A landscape with many peaks, sampled at points; each row gives a point and its height.
A climber steps from a point to the highest of its 2 nearest points, and stops where none of them is higher. Distance is the straight distance between rows; heights are no part of it.
k_722: [137 117 182 145  80 153 133 186 148 124 129  96 135 141 177 143 151 169
  84 167 134  79 149 100 106 169]  (h 54)
k_63: [157 167 164 177 127 116 163 182 100 115 141  80 116 133 110  81 100 141
 118 127 139  96 146  65 125 180]  (h 504)
k_630: [141 146 144  51 120 167 107  96 122 139 138 164 129 157 123 191 187 102
 104 171 165 142  88 166 145 126]  (h 536)
k_956: [102 128 104 145 122 151 131 159 138 119 117 102 153 101 171 144 147 134
 104 101 140 126 121 108 162 147]  (h 396)
k_564: [172 137 157  92 183 138 121  96 119 110 153 156 116 135  96 145 139  91
 135 145 157 160 126 141 123 126]  (h 684)
k_781: [145 169 176  95 183 145 136 148  71 122 149 138 106 118 108 156  67  47
  99 138 131 130 151  86  84 170]  (h 486)
k_807: [159 174 182  96 143 122 120 196 117 144 160 122 114 127 112 129  70  63
 100 127 123 128 150 108  81 150]  (h 511)
k_120: [ 87 117  86 196  89 140 173  81 136  79  99 141 129 112 162 126 119 191
 154  88 120 119 131 113 142 104]  (h 239)
k_913: [132 103 110  98  93 126 140  99 100 172  93 157 144 196  92 146 144 181
 151 160  92 168 141 186 172  76]  (h 456)
k_269: [107 112 118 155 122 114 108 173 101 128 124 104 121 109 135  91 122 121
 103 126 123 128 116 120 155 137]  (h 364)
k_693: [141 128 174 116 141 150 102 125 163  97 159 123 121 127 140 124 179 136
 137 144 166  73  67 128 113 129]  (h 135)
k_97: [121 155  70 167 112  97 130 133  97 161 107 104 149 126 106  63  96  88
 105 127  76 163 162 151 113 100]  (h 372)
k_4: [101  93  85 105 164 109 106 164 119 115 136 144 145 161 121 138 135 111
 109 112 127 163 123 178 161 137]  (h 524)
k_816: [106  70 116 113 113 140 116 100 103 187 115 175 153 173 112 136 151 204
 179 149  69 139 119 164 171  88]  (h 415)
k_56: [131 113 158  76  85 146 139 112 103 116 140 156 138 159 122 205 174 134
 110 173 165 124 117 144 150 145]  (h 503)
k_358: [140 115 141 115 104 137 108 120 156  92 159 102 132 130 157 140 136 116
 159 149 117  42  81 137  82 135]  (h 116)
k_386: [ 96  87  64 110  77  90 106  98  99 128 108 131 158 139 123 134 115  88
 103 161 124 116 121 169 167 113]  (h 322)
k_605: [155 156 189 123 127 142 113 159 164 161 183 139 103 128 148 125 132 126
 115 139 114  71 116 126  70 123]  (h 177)
k_963: [186 112 136 138 114  91 166  84 133  84 117  72 162 107 122 104 102  97
 173 126 149 127 110 104 140 151]  (h 472)
k_446: [179 170 175 137 126 134 157 123  87  93 138 116 134 127 115 147  93  91
 150 137 141 122 189  67 119 179]  (h 573)
k_205: [137 186 109 119 186 126 126 115 159 154 118 116  90  63 101 153 114  66
 126  60 124 150 192  97  71 141]  (h 438)
k_469: [130  85 142 146  94  98 116 166 156 110 127  85 177 118 159 128 151 138
 158  67 101 112 115  94 104 183]  (h 88)
k_152: [100 100  84 141 104  97  77 132 128 175  96 144 115 177 101  64 160 138
  95 160 125 187 126 150 124  93]  (h 289)
k_772: [154 157 150 110  77 104 146 156 136  91 118 125 123 114 141 185 154 107
  96 123 156 144 163  94  84 186]  (h 447)
k_114: [111 113 160 130 178 147 126 114 150  96 126 158  67 116 118  91 155 159
 161 106 200 115  90 148 140 103]  (h 206)
k_309: [117 147 100 170 132  84 113 119 118 138 146 126 137 112 105  72  74 112
 131 110  90 112 119 163 110  92]  (h 425)
k_16: [132 158 123 178 124 130 151 127 141 143 108 131 123  98 141 120 131 142
 138  84 115 114 165 109 115 130]  (h 387)
k_117: [110 157  98 164 144 155 145  78 152 110 121 134  98  94 152 137 120 138
 168  90 137 101 146 125  99 105]  (h 382)
k_757: [153  85 140 129 126 122 109 105 114 115 128 108 129 127 104  61 163 128
 165 167 153 177 139  85 195 120]  (h 344)
k_933: [129 170 162 129 104 166 160 142 136 142 139 126  98 100 201 136  65 125
  74 169 141  77 124 148  96 107]  (h 663)
k_497: [103  68 156 129  75 103 119 193 154 138 127 118 162 146 166 154 158 178
 116 104  80 115 129 108  93 182]  (h 77)
k_402: [133 125  75 109  86  88 135  94  97  93 113 122 140 138 130 157 122  76
  91 148 150 154 114 162 123 143]  (h 297)
k_111: [176 158 169 112 133 125 100 175 150 185 156 146 109 140 125  97 139 122
  87 162 122 142 139 131  76  94]  (h 202)
k_480: [129 132 113 113  99 106 122 139 146 111 124 118 134 108 164 165 171 105
 115 124 138 139 144 133 138 151]  (h 421)
k_827: [130 124  54 170 132 104 134  94 136 127 121 140 137 146 122 147 122 104
 112 104 122 169 150 162 110 118]  (h 317)
k_689: [123  90 160 151 187 129 126 118 174  87 147 125 106 122 114  71 156 174
 179 103 154 107  63 113 137 108]  (h 236)
k_463: [134 101 100 134 166  87 118 125 146 104 124  89 153 121 110 100 123  69
 172  98 129 172 128 139 139 146]  (h 410)
k_191: [163 204 151 166 119 136 179 167  80 123 126 110 121 123  91 114  98 123
 119 117 123 113 202  60 108 190]  (h 542)
k_990: [ 66  82 134 126 138 142 111 121 100 196 106 190 123 181 129 134 157 227
 133  97  93 162 134 140 168 103]  (h 414)
k_27: [130 158 147 122 113 144 135 156 175 152 126 169  99 122 164 202 150 180
  89 110 120  81 141 143  52 109]  (h 449)
k_495: [169  95 122 154 156  83 155  55 130  75 114  98 135 136 105  79  73 116
 195 142 148 128  97 125 154 106]  (h 521)
k_780: [139 151 106  97 121 125 116  75 105 123 119 112 121 124 141 145 134  45
  90 139 162 181 157 131 102 140]  (h 276)
k_676: [114 140 133  70 120 171 124 143 141 187 147 195 116 139 132 224 137 146
 108 150  97 130 152 166 128 112]  (h 515)
k_582: [115 158 154 182 123 107 162 175 112 122 111  91 156 130  91  59 102 167
 123  81 120 106 143  69 120 200]  (h 463)
k_364: [160 131 123  98 176 157 120  96 140 134 125 143 103 144  90 131 181  97
 129 148 166 151 105 170 140  91]  (h 625)
k_443: [112  48 149 162 186 107 122 113 147 104 116 105 131 143 134  52 109 172
 169  91 127 134  66 108 167 123]  (h 267)
k_731: [ 93 159 134 183  97  95 166 149 135 125 103 123 151 104 121  60  82 156
 131  58  99  88 128 104 105 181]  (h 424)
k_333: [128 115 103  64 125 161 103 120 118 178 139 157 157 146 112 200 162 149
 141 155 102 126 133 167 177 110]  (h 546)
k_485: [114 138 131 129  90 124 124 152 158 102 141  99 155  95 151 120 122 129
 151  91 108  73 109 123  95 153]  (h 100)
k_967: [143 120 123 123 168 111 140  42 105  82 123 126 108 130 114 108  70  65
 151 153 153 127 103 126 125 100]  (h 576)
k_683: [ 57 130 147 164  71  82 133 156 127 115 128 130 134 116 132  75  99 172
 155  61  97  65  98 115  83 149]  (h 384)
k_199: [103 172 155  98 109 126 144 100  73 115 157 145 118  86 138 154  65  88
 121 151 127  86 142 125 109 146]  (h 518)
k_734: [155 184 140 119 148 107 122 169 142 153 144  94 123 119 105  90 106  70
 100 117 116 147 171 108  89 151]  (h 482)
k_698: [ 98  74  67 156 108  73 109 124 124 113  83  89 155 138 121  93 127 103
 122 109 122 183 114 126 181 130]  (h 365)
k_35: [162 156 151 143 123 159 149 170 144 130 137 125 135 117 144 168 116 142
 123 117 118 116 182  98 119 158]  (h 416)
k_685: [123 167 142 125 164 154 119 160 112 157 150 147 108  88 160 135  84 107
  93 158 122  91 136 149 122 114]  (h 597)
k_838: [114 141  63 154  67 109 128 122  97 171  95 114 147 135 149 117  86 119
  82 151  71 170 206 156 119 119]  (h 335)
k_851: [145  96 130 142 105 111 102  68 111 138 117 133 128 133 112  98 136 155
 194 155 131 129 120 107 206  93]  (h 314)
k_30: [136 158 167  97 140 144 115 209 103 163 165 137 104 122 125 139  84 123
 118 149 112  93 163 115 117 141]  (h 547)
k_986: [108 128 129  74 153 161 105 125  79 119 158 150 142 156 105 179 113 101
 101 179 138 103  93 188 190 112]  (h 544)
k_33: [130 168 115 135 124 158 140 110 174 122 126 156 101 108 166 188 148 156
 139 108 128  99 111 133  69  96]  (h 413)
k_393: [149 117 153 164 143 112 131 131 143 107 153  91 147  97 120  63 100 109
 148 119 106  96  86 119 129 129]  (h 534)
k_798: [190 111 146 141 155 120 134 103 123 124 132  88 122 117  81  78 165 119
 172 139 149 191 155  93 141 120]  (h 373)
k_530: [114 118 116 167 158 124 114 112 136 126 143 125 146 113 142 100 100 129
 155  99  79  94  86 145 129  92]  (h 477)
k_421: [118  94 158 108  68 142 119 189 162 138 129 118 154 133 164 174 168 165
  86 144 116 109 115 128 122 152]  (h 66)
k_160: [135  85 165 172 110 168 136 146 155 103 142  88 138 139 156 133 160 209
 130 151 139  65 139  79 134 173]  (h 41)
k_162: [133  85  55 117 144  86  86  98 139 134 124  89 173 145 120  87 127  80
 149 118 107 173 138 142 150 128]  (h 389)
k_468: [101 111 114  84 139 153 126  96 169  97 103 149 137 150 127 167 190 189
 191 114 168 108  78 141 182 109]  (h 139)
k_280: [ 73 115  82  73 129 165 121 111 163  93 130 145 124 151 135 180 148 152
 153 126 154 100  64 180 156 104]  (h 124)
k_242: [126 105 114 142 122 119 112 129 113 128 122 128 125 143 108  77 156 118
  96 159 142 154 103 147 147 103]  (h 325)
k_545: [123 185 120 158 111 177 187 104 131 130 112 117 122  82 176 135  83 110
  65 128 123  90 129 136  92 133]  (h 601)
k_470: [141 119 101  94 185 134 117 160  89 109 143 145 154 177  98 143 109 110
  98 167 126 144  93 180 174 107]  (h 568)
k_638: [ 77  96 119 116 125 143 131 103 163 108 116 170 111 132 137 135 184 202
 193  70 136 120 100 117 146  92]  (h 155)
k_93: [107 102 119 137 111 141 131 115 109 143 120 150 130 117 127 114 145 172
 153 129 129 131 117 110 190 108]  (h 286)
k_555: [101 127  51 147  87  85 144  95 126 158 111 123 160 129 136 162 101  93
 108 129  81 137 171 168 104 136]  (h 309)
k_700: [151 107 113 124 139  98 151  97 139  62 118  97 146 124 119 148 106 105
 183  86 151 141 128 118 128 143]  (h 439)
k_308: [110 134  77 157 163 119 135  79 158 110 110 137 113 117 128 140 136 118
 145  80 137 148 116 155 104  89]  (h 350)
k_232: [124 190 120 123  84 142 171 117 102 134 124 129 140  92 157 122  46  88
  98 125 106  85 145 126  95 136]  (h 559)
k_484: [ 67 117 136 140 152 116 108 115 151 114 108 184  76 135 123 103 165 188
 168  71 160 130  90 141 124 102]  (h 176)
k_338: [143 157 143 102 139 128  97 164 126 144 110 159  83 150  97  88 182 117
  89 161 140 203 164 132 126 111]  (h 240)
k_331: [133 153 133 129 169 126 119 150  81 138 172 130 113 117  98 112  89 100
 150 155 130 126 128 111 170 122]  (h 543)
k_516: [153 150 146  86 154 163 124 152  85 126 150 133 138 134 135 206  80  74
  75 152 124 138 168 112  91 153]  (h 467)
k_131: [133 139  77 111 116  98 113 136 121 168  92 137  91 155  99  81 159 100
  82 161 141 220 178 152 114  92]  (h 262)
k_118: [154 133 155 172 153 140 156 162 131 102 135 114 128 137 132 125 122 170
 109 136 148 125 138 107 125 159]  (h 452)
k_715: [ 96 102 106 154  89 162 148  87 122 110 108 128 141 119 179 147 147 186
 161 119 128 100 115 109 167 113]  (h 261)
k_899: [151 143 160 131 159 155 108 128 187 141 176 131 123  93 151 136 149  98
 132 119 140  96  77 146  69 109]  (h 156)
k_13: [ 66  72  72 131  78  96 102 124 111 124  88 100 166 138 153 101 121 130
  95 137 121 137  90 133 175 125]  (h 343)
k_984: [106  69 132 168 127 122 131 103 142 118 123 141 121 139 149  80 103 208
 171 122 116  99  62 112 143 102]  (h 298)
k_457: [183 165 165  76 146 129  88 174 155 185 121 141  78 146 104 110 181 146
  81 176 141 184 148 133  93 100]  (h 222)
k_814: [132 170 138  94 131 151 147 156 142 167 143 180  97 110 166 230 105 168
 105 135 122 104 159 157  90 102]  (h 483)
k_930: [154 164 123 143 176 130 154  96 156 120 135  88 139  69 101 131 106  67
 158  56 136 137 170  96 116 160]  (h 422)
k_19: [ 93  62 158 166  80 160 138 159 127 139 126  78 136 141 174 109 144 230
 107 184 114  74 128  83 155 150]  (h 29)
k_76: [140 125 130 100 109 167 127 106 131 192 109 166 159 194  90 189 186 183
 141 157 110 151 113 199 194  92]  (h 506)
k_538: [ 89  83  92 154 162 106 104 158  97 137 110 147 144 162 121 112 139 159
 109 113 115 191 128 131 170 117]  (h 484)
k_297: [ 90  99 152 158  81 107 127 132 140 112 116 128 131 118 146  94 128 183
 143 115 106  90  54 125  91 117]  (h 338)
k_937: [142 144 165 109 111 159 145 110  85  96 153 140 119 124 131 181  98  99
 154 152 142  89 144 106 128 162]  (h 540)
k_319: [132 139 112  73 151 163 117 100 154 154 121 140 138 150 106 149 186  94
  79 165 173 148  70 186 178 104]  (h 572)
k_817: [169 139 138 112 164 104 147  84  89  80 147 132 104 129  84 125  95  78
 164 148 154 163 146 110 117 135]  (h 627)
k_587: [163 133 163  79  92 134 133 142 125 109 130 145 116 153 143 187 185  97
  80 161 186 136 149 111 129 166]  (h 473)
k_189: [148 121 151 123 167 134 124 132 117 120 161  92 138  97 113  86  86  73
 133 163 119 129 103 112 143 139]  (h 593)
k_2: [153 186 129 112 191 131 123 176 156 186 119  99 100  78 106 124 118  72
  94 109 120 177 185 109  73 126]  (h 457)
k_620: [175 124 134 150 166 134 151  84 131 130 134 104 112  72 120 112 135  90
 188  95 147 160 181  89 135 136]  (h 403)
k_544: [ 73  94 110 119 134 116  85 163 100 166 106 179 128 182  92 132 170 184
 135 105  99 208 150 123 165 125]  (h 448)

Where does a climber stop that starts at each point below?
k_468: k_446
k_555: k_189
k_280: k_446
k_358: k_564
k_152: k_564
k_402: k_564
k_780: k_564

Call two points neighbours if one is among the 2 nearest of the other. Go from one point of each pair to the other, from neighbour to neighbour, staying as high as possible. Name the lowest point that can't be avoided.
k_470 and k_446: k_117
k_933 and k_446: k_199
k_470 and k_564: k_630
k_333 and k_470: k_990
